A landscape with many valleys, sampled at points; each row gives a point and its height.
A ball rolls from a point to whichever of its 6 nearest points has the largest drop for the distance, and stops where none of them is lower. Distance is the straight distance between rows; heights are no part of it.
Q547 h=3.45: [112 140  81 141 123 104  83  85  88  98 128  99 102 141 137 115 150 141
 152 145  75 165  95 131]
Q613 h=2.61: [115 102 145 104 125 158 140 131 140 170 117 146 171 152  93 142 150 139
 146 133 143 139 162  98]
Q492 h=5.20: [151 105 121 143 123 112  86  96 113 112 130  85  98 123 126  92 128 114
 116 116  93 169 126 149]
Q108 h=3.51: [ 99 130 195 126 110 167 143 167 131 118  97 160  99 141 107 126  94 101
 152 139 133 112 137 139]
Q525 h=3.34: [ 67 126 171 150 129 130  94 111 140 137  97 149 104 184 118 115 123  87
 169 111 101 148 136 144]
Q637 h=4.51: [158 125 166 134 119 154 144 132 139 128 123 141 134 127  95 143 106 102
  96 119 162 124 140 120]
Q727 h=2.85: [ 67 132 193 122  97 140 101 142 125 114  88 163 102 174 122  86 122  82
 172 133 119 126 127 134]
Q532 h=2.60: [130 141 145 130 131 128 121 113  90  81 125 123  81 132 134 118 108 104
 133 164 112 156 111 147]
Q751 h=5.24: [ 99 176  90 117 143 110 130 145 108 118 144 138 153 105 138 153 168 163
 137 143 130 103  90 105]
Q155 h=7.52: [144 155  74 145 152  89 134 163 143 156 176 145 144  77 166 173 177 164
 111 101 143  72  92 135]
Q645 h=1.76: [103 117  95 137 122 119 120 113 111 131 140 116 139 130 112 137 159 136
 135 119 108 164 121 125]
Q971 h=5.79: [153 125  87 148 135  96 121 127 107 135 139  92  97 103 158 112 127 136
 110 125 129 135 119 149]
Q611 h=2.20: [129 176 170 149 121 115 125 149 116 111 120 126  86 118 146 131 111  96
 126 110 119 119  99 115]
Q165 h=3.82: [144  93  44 133 118 122 128  70 101 123 142 101 134 126 139 120 150 168
 137 168  90 161 113 157]
Q343 h=5.59: [164 110 184 169 128 108  99 120 141 140 110 106 110 127 123 107 106  82
 102  85 119 148 156 129]
Q591 h=2.02: [ 95  88 100  71 138 152 150 123  99 132 146 138 166 177 106 137 170 195
 180 190 130 134 136 103]
Q260 h=4.45: [155 100   4 100 140 112 154  69 120 128 132  92 123 129 159  98 144 216
 137 192  93 166 131 178]
Q26 h=4.79: [178 143  76 100 156 115 177 115 100 112 134 126 124  82 172 118 102 157
  89 177 151 115 108 147]
Q467 h=5.16: [163 117 201 155 114 181 142 157 163 143 128 140 103 137  98 138 104  84
  87  90 177 104 163 155]
Q411 h=5.89: [156 182 167 180 129  75 100 150 148 117 124 112  96 123 173 113  83  70
  99  68 119 132 104 130]
Q914 h=3.50: [142 136 148 134 130 134 152 142 116 101 113 118 121 125 124 128 113 124
 113 147 149 136 118 118]
Q56 h=8.95: [164 113 144 132 125  86 113 137 140 182 156 124 139  86 138 123 107 105
  83  83 141 119 154 140]
Q298 h=4.86: [129 157 170 146 128 140 147 184 175 121 142 169 142 102 151 168 131 132
 120  98 159  55  91 134]
Q644 h=4.20: [142 157 184 174 119 114 110 139 154 112 114 137  97 142 132 116 104  90
 137  99 125 126 127 134]
Q789 h=4.41: [106 122 168 137 115 170 133 173 160 141 109 141 142 133 120 131 106 105
 135 110 165 109 126 118]
Q378 h=5.93: [204 148 101 117 154 117 177 131 123 141 145 112 126  82 182 126 107 127
  82 130 175 105 124 155]
Q439 h=7.86: [192  97 149 139 133 112  98 117 141 155 143 107 103  97 172  95 105  66
  75  58 154 140 158 155]
Q537 h=6.24: [133 157 130 104 135 130 169 186 143 121 160 154 150  74 162 198 140 166
 118 122 163  74  87 100]
Q781 h=4.75: [131 107  98 120 131 149 157 156 143 154 148 138 175 101 117 164 146 173
 119 112 158  95 124 113]
Q416 h=3.76: [137  98  84 133  94 116  77  45 117 105 118  57  99 156 141 100 103 134
 151 120  71 190 151 171]
Q926 h=3.37: [ 87 106 110 143 124 121  84  90 118 131 129 148 152 160 121 114 153 143
 177 129 101 155 142 111]
Q854 h=6.79: [142 158 146 168 131  77  97 132 126 150 130 105 131 132 153 107 138 107
 110  80 118 144 101 127]
Q52 h=2.06: [122 121 102  80 138 138 167 113  81  84 128 122 122 149 139 133 138 180
 166 199 127 141 111 104]
Q827 h=2.92: [157 122 118 142 115 124 110  60  92  74  95  76  64 134 142 108  78 106
 138 150 103 201 134 175]
Q367 h=2.19: [156 103 116  93 129 189 179 163 155 143 142 166 168 111 111 179 124 144
 116 130 167 100 130 107]
Q504 h=7.25: [160 102 102 174 135  73  85 120 140 176 145  81 139 111 141 108 130 107
 107  53  96 127 138 145]
Q995 h=2.14: [159 126 108 102 134 147 143  90  74  73 117 110  89 151 135 123 103 126
 135 195 113 187 141 136]
Q176 h=2.97: [139  81 112 111 126 142 112  70 115 114  98 105 123 158 100 138 131 135
 133 142 100 205 170 151]
Q890 h=9.24: [160 126  78 156 138  93 103 138 167 189 136 104 148  94 138 111 139 138
  98  66 123 109 127 130]
Q686 h=1.75: [ 98 141 123  67 128 165 180 135  72 104 129 157 132 140 122 147 133 180
 145 214 157 128 120 107]
Q616 h=2.13: [120 113 153 121 109 155  93  89 106  75  84 109  82 182 105 111 109 110
 163 155  89 198 141 136]
Q951 h=4.95: [154 101  32 118 141 109 189 116 118 139 142 114 150  85 146 130 136 189
  86 153 122 106 126 158]
Q331 h=3.55: [ 99 163 153 145 127  96  99 126 110  97 103 124  89 142 137 121 120 110
 150 134 103 129 100 121]
Q643 h=1.66: [ 70 126 116 118 127  95  53  89 129 116  95 114 118 183 114  71 146 117
 188 106  71 172 142 120]
Q266 h=3.95: [ 75 178 119  90 142 147 142 152  90  96 135 165 126 129 156 128 157 178
 177 190 126  87 109 105]
Q677 h=5.17: [121 106 155 167 127  88  77  82 140 138 108  91 114 151 122  75 122 101
 128  98  80 173 158 122]
Q158 h=2.77: [140 127  72  93 128 138 153  95 101 122 145 120 121 126 122 132 126 172
 117 191 150 156 127 133]
Q2 h=4.49: [ 93 132 109 156 129  98  99  97 125 136 123  96 121 139 122 120 159 131
 139 113  66 168 125 129]
Q218 h=5.67: [147 135 142 133 137 128 157 156 159 150 161 132 139  85 127 160 114 124
  86  95 173 102 113 108]
Q846 h=0.89: [141 119 133 102 141 173 182 155 104 123 144 143 136 126  98 167 109 140
 129 187 170  87 142 109]
Q314 h=5.55: [179 110 144 144 127 119 123 116 112 126 113  99  91 130 146  94 105  96
  85 117 113 170 129 154]
Q718 h=2.36: [ 69 129 154 112 113 126  83 109 107  70 103 136 100 184 128  81 124  91
 188 158 100 155 135 152]
Q34 h=3.35: [185 144 143 112 140 170 188 173 150 128 142 141 132 104 137 174  95 128
  82 121 184  90 124 128]
Q89 h=3.91: [130  96  89 115 131 113  98  58 130 122 105  86 128 129 105 109 129 154
 131 132  80 169 152 156]
Q398 h=3.77: [147  92 138 136  99 136  92  88 127 133 112 103  99 157 120 119 105  89
 110 127 114 190 165 143]
Q470 h=1.68: [108 136 130  72 124 180 181 147 122 123 133 148 145 165  94 142 122 169
 153 173 149 126 139 112]
Q285 h=3.97: [141 131 137 144 131 111 108 117 116 101 130 124 114 143 116 109 126  93
 128 133 107 156 114 130]
Q701 h=4.99: [182 133 174 143 135 147 148 149 151 134 127 132  91 122 142 131  99  68
  77 107 174 108 147 157]
Q393 h=5.35: [ 67 148 203 153 151 167 137 173 182 113 113 160 122 132 132 128  84  98
 147  66 159  90 103 156]
Q328 h=7.08: [181 106  91 126 129 117 177 136 145 164 163 130 150  73 154 112 119 135
  72 121 180  98 128 147]
Q930 h=5.78: [141 107 171 147 112 153 123 129 179 178 122 131 148 143 112 138 120 102
  95  73 152 122 147 114]
Q825 h=6.68: [104  99 133 115 143 181 147 140 198 173 137 162 200 117  97 165 132 138
 146  79 163  77 157  88]
Q39 h=1.70: [151 179 122 135 118  88 125 147 113 133 164 121 122  86 168 139 116 114
  85 112 132 119  81 132]
Q275 h=5.01: [143 114  81 125 132 123 142 105 120 144 139 121 134  95 111 115 142 167
 113 150 113 144 146 124]
Q906 h=5.86: [165 169 104 135 129 100 138 157 136 148 164 119 140  82 150 154 136 138
  91 100 146  87 106 125]
Q632 h=7.70: [166 114  66 126 135 103 143 128 124 183 151 105 183  67 132 134 139 140
  84 115 135  94 137 138]
Q639 h=4.33: [135 163 179 143 130 150 165 189 142 114 127 152 120 123 135 146  94 114
 109 127 153 107 104 106]
Q702 h=4.42: [137 137 222 174 124 146 133 152 183 147 107 154 117 126 122 149  89  64
 130  65 151 109 133 149]
Q169 h=3.87: [ 87 166 118 102 135 146 139 146  92 105 127 152 118 146 134 138 154 155
 170 172 115  97 104 111]
Q923 h=0.77: [118 147  89 130 127 111 132 147 140 149 164 138 165 118 112 168 179 161
 129 126 132  91 109  98]
Q128 h=1.60: [119  71 127  64 126 152 139 105 118 134 120 138 167 167 101 122 161 143
 145 158 133 160 185 118]
Q657 h=5.95: [121 170 125 138 121 101 118 139 126 130 142 140 139 103 132 155 148 136
 132 122 138  87 105 109]
Q442 h=7.38: [133 161  57 144 138  84 116 136 115 140 158 125 141 100 151 122 196 185
 105 135 113 107 106 137]
Q96 h=1.67: [124 120 166 105 128 166 142 128  86  87 110 127 109 180 118 103 111 127
 155 175 106 167 149 136]
Q696 h=3.66: [ 98 121 216 153 100 141 111 147 151 146  97 135 114 150 105 110 111  84
 154  89 118 120 150 135]
Q531 h=2.98: [100 134  67 127 135  92  97 101  83 105 128 117 121 147 122 118 173 161
 157 164  93 162 108 125]
Q515 h=4.54: [109 111  89 108 138 123 151 149 121 154 154 140 168 128  97 149 163 185
 144 139 122 112 122  90]
Q315 h=1.21: [113 174  80 124 158 109 146 137  76  89 132 127 110 130 157 133 165 187
 164 177  94 104  98 110]
Q721 h=7.59: [176 145 164 157 132  85 107 149 165 140 134  99 108  85 176 102 102  62
  60  83 163 125 131 147]
Q452 h=6.98: [ 88 135 115 139 147 123 127 180 186 152 134 156 170  90 111 192 165 129
 127  71 140  65 120  90]
Q249 h=2.62: [108 111 171 133 103 133  99  78 115 117 101 130 109 175 111 107 113 109
 156 134  92 177 140 132]
Q810 h=2.17: [131 104 138 104 112 155 149 137  96 124 133 150 132 129 123 132 128 147
 115 152 148 120 142 113]
Q635 h=3.79: [141 160 140 117 137 119 153 134  99 100 152 134 121 109 131 134 111 147
 124 143 127 127 118  95]
Q682 h=6.39: [125 121 176 177 113 118 110 113 189 178 102 149 140 115 115 133 122  89
 108  60 132 120 142 109]
Q506 h=4.82: [ 67 139 129 119 149 157 160 186 170 120 128 182 164 103 130 190 137 158
 137 105 158  58 111 115]
Q872 h=5.36: [117 143  43 120 145 119 132 132 124 133 153 150 154 123 132 136 182 188
 147 150 109 105 120 106]
Q263 h=3.25: [135 126 152 125 139 173 165 180 178 131 129 150 150 109 134 183 107 143
 121 117 184  76 109 129]
Q691 h=2.63: [118 166 113 117 140 103 115 113  80  65 114  98  71 137 138 119 125 134
 157 178  90 170  98 125]
Q211 h=5.82: [147 164 206 181 109 106 118 149 185 135 119 133 103 112 147 141  99  74
 103  76 131  89  99 152]
Q577 h=0.82: [102 118 131  98 110 153 139 121 124 108 120 151 132 171 101 123 130 128
 157 173 141 149 150 113]
Q843 h=1.77: [138 120  88 167 129  79  96  99 105 146 125  93 113 115 138  85 145 134
 116 101  87 148 107 143]
Q557 h=3.85: [148 116  45 117 139  96 164 115 101 116 155  98 123  92 148 130 143 179
 109 170 117 119  94 140]
Q100 h=1.95: [ 98 121  39  85 146 115 146 104 104 125 133 116 158 165 114 113 199 175
 161 185  99 149 128 126]
Q175 h=4.08: [ 91  93 181 118 128 140  65  88 148 118 103 144 138 188  93  92 117  88
 172 100 114 155 184 111]
Q320 h=7.09: [185 114 138 151 132 111 128 143 140 127 139  95 102 102 149 105  89  78
  74 102 138 131 147 150]
Q878 h=2.37: [126 103 141 123 112 141 114  94 118 129 109 120 117 147 107 114 122 105
 138 144 140 167 143 124]
Q413 h=6.44: [167 102  63 105 135 137 168 118 130 175 146 113 179  83 123 144 141 186
  80 130 161 109 156 132]
Q290 h=1.98: [114  90 104  97 123 134 141  93 103 128 125 129 141 159 104 120 140 140
 139 173 124 176 156 110]
Q489 h=3.83: [ 78 148 113 138 134 117  87 100 109 111 125 132 112 140 132 121 153 126
 161 164 104 126 118 115]
Q796 h=7.67: [146 114 112 136 126 117 126 120 135 156 136 123 171 107 126 127 128 122
  89 112 130 126 151 123]
Q880 h=6.94: [166 102 154 164 124 106  71 111 148 165 124 107 134 107 139  94  94  93
  89  73 111 161 150 145]
Q272 h=5.68: [ 86 135 139  99 138 175 159 181 154 104 131 170 167 124 116 179 123 154
 172 140 153  65 106 107]
Q40 h=4.23: [105 109 172 147 109 139 108 101 151 163 112 135 148 144  80 124 143 100
 144  97 113 146 161  92]
Q182 h=4.15: [145 140 135 111 123 130 156 149 115 133 149 114 153  95 134 147  97 154
 102 154 155 104 114 137]
Q960 h=2.39: [125  92 154 112 105 177 130 111 136 161 105 136 130 166  74 108 134 122
 147 138 120 151 172 127]
Q812 h=2.44: [ 79 107 129  86 129 132  98 101 105 115 117 137 138 190  99  88 160 137
 191 153  96 170 139 113]
Q656 h=3.46: [117 131 222 160 123 162 118 150 139 107 103 151  82 155 125 107  93  66
 134 116 138 126 142 154]
Q820 h=5.62: [ 80 149 147 138 129 140 109 160 160 133 115 172 144 138 126 156 135 113
 151 100 140  88 101 111]
Q869 h=5.09: [ 87 145 161 168 124  97  86 141 150 161 102 135 115 133 125 117 123  86
 151  85 106 109 116 118]
Q62 h=6.92: [182 163  94 105 135 112 174 169 141 132 163 121 143  63 170 159 141 143
  72 130 170  98  92 130]
Q91 h=3.80: [ 66 148 171 116 123 153 114 159 121 104 124 161 128 144 114 117 112 108
 168 120 133 111 117 126]
Q925 h=4.00: [152 102 171 141 112 155 139 124 124 112 113 124 115 152 108 130 114  72
 122 136 144 124 158 149]
Q932 h=2.95: [ 76 146 115  74 120 147 125 153 112 101 129 155 148 160 128 133 147 157
 179 179 124  86 122 119]

Call two points neighbours if one is among the 6 nearest of the other. Go from one point of each pair to the other, from neighbour to neighbour, staying as low as possible. Name the highest point that can't be avoided.
Q643 / Q39 => Q914
Q315 / Q100 => Q52
Q315 / Q923 => Q515
Q100 / Q643 => Q718
Q643 / Q843 => Q547
Q645 / Q577 => Q290
Q846 / Q577 => Q470
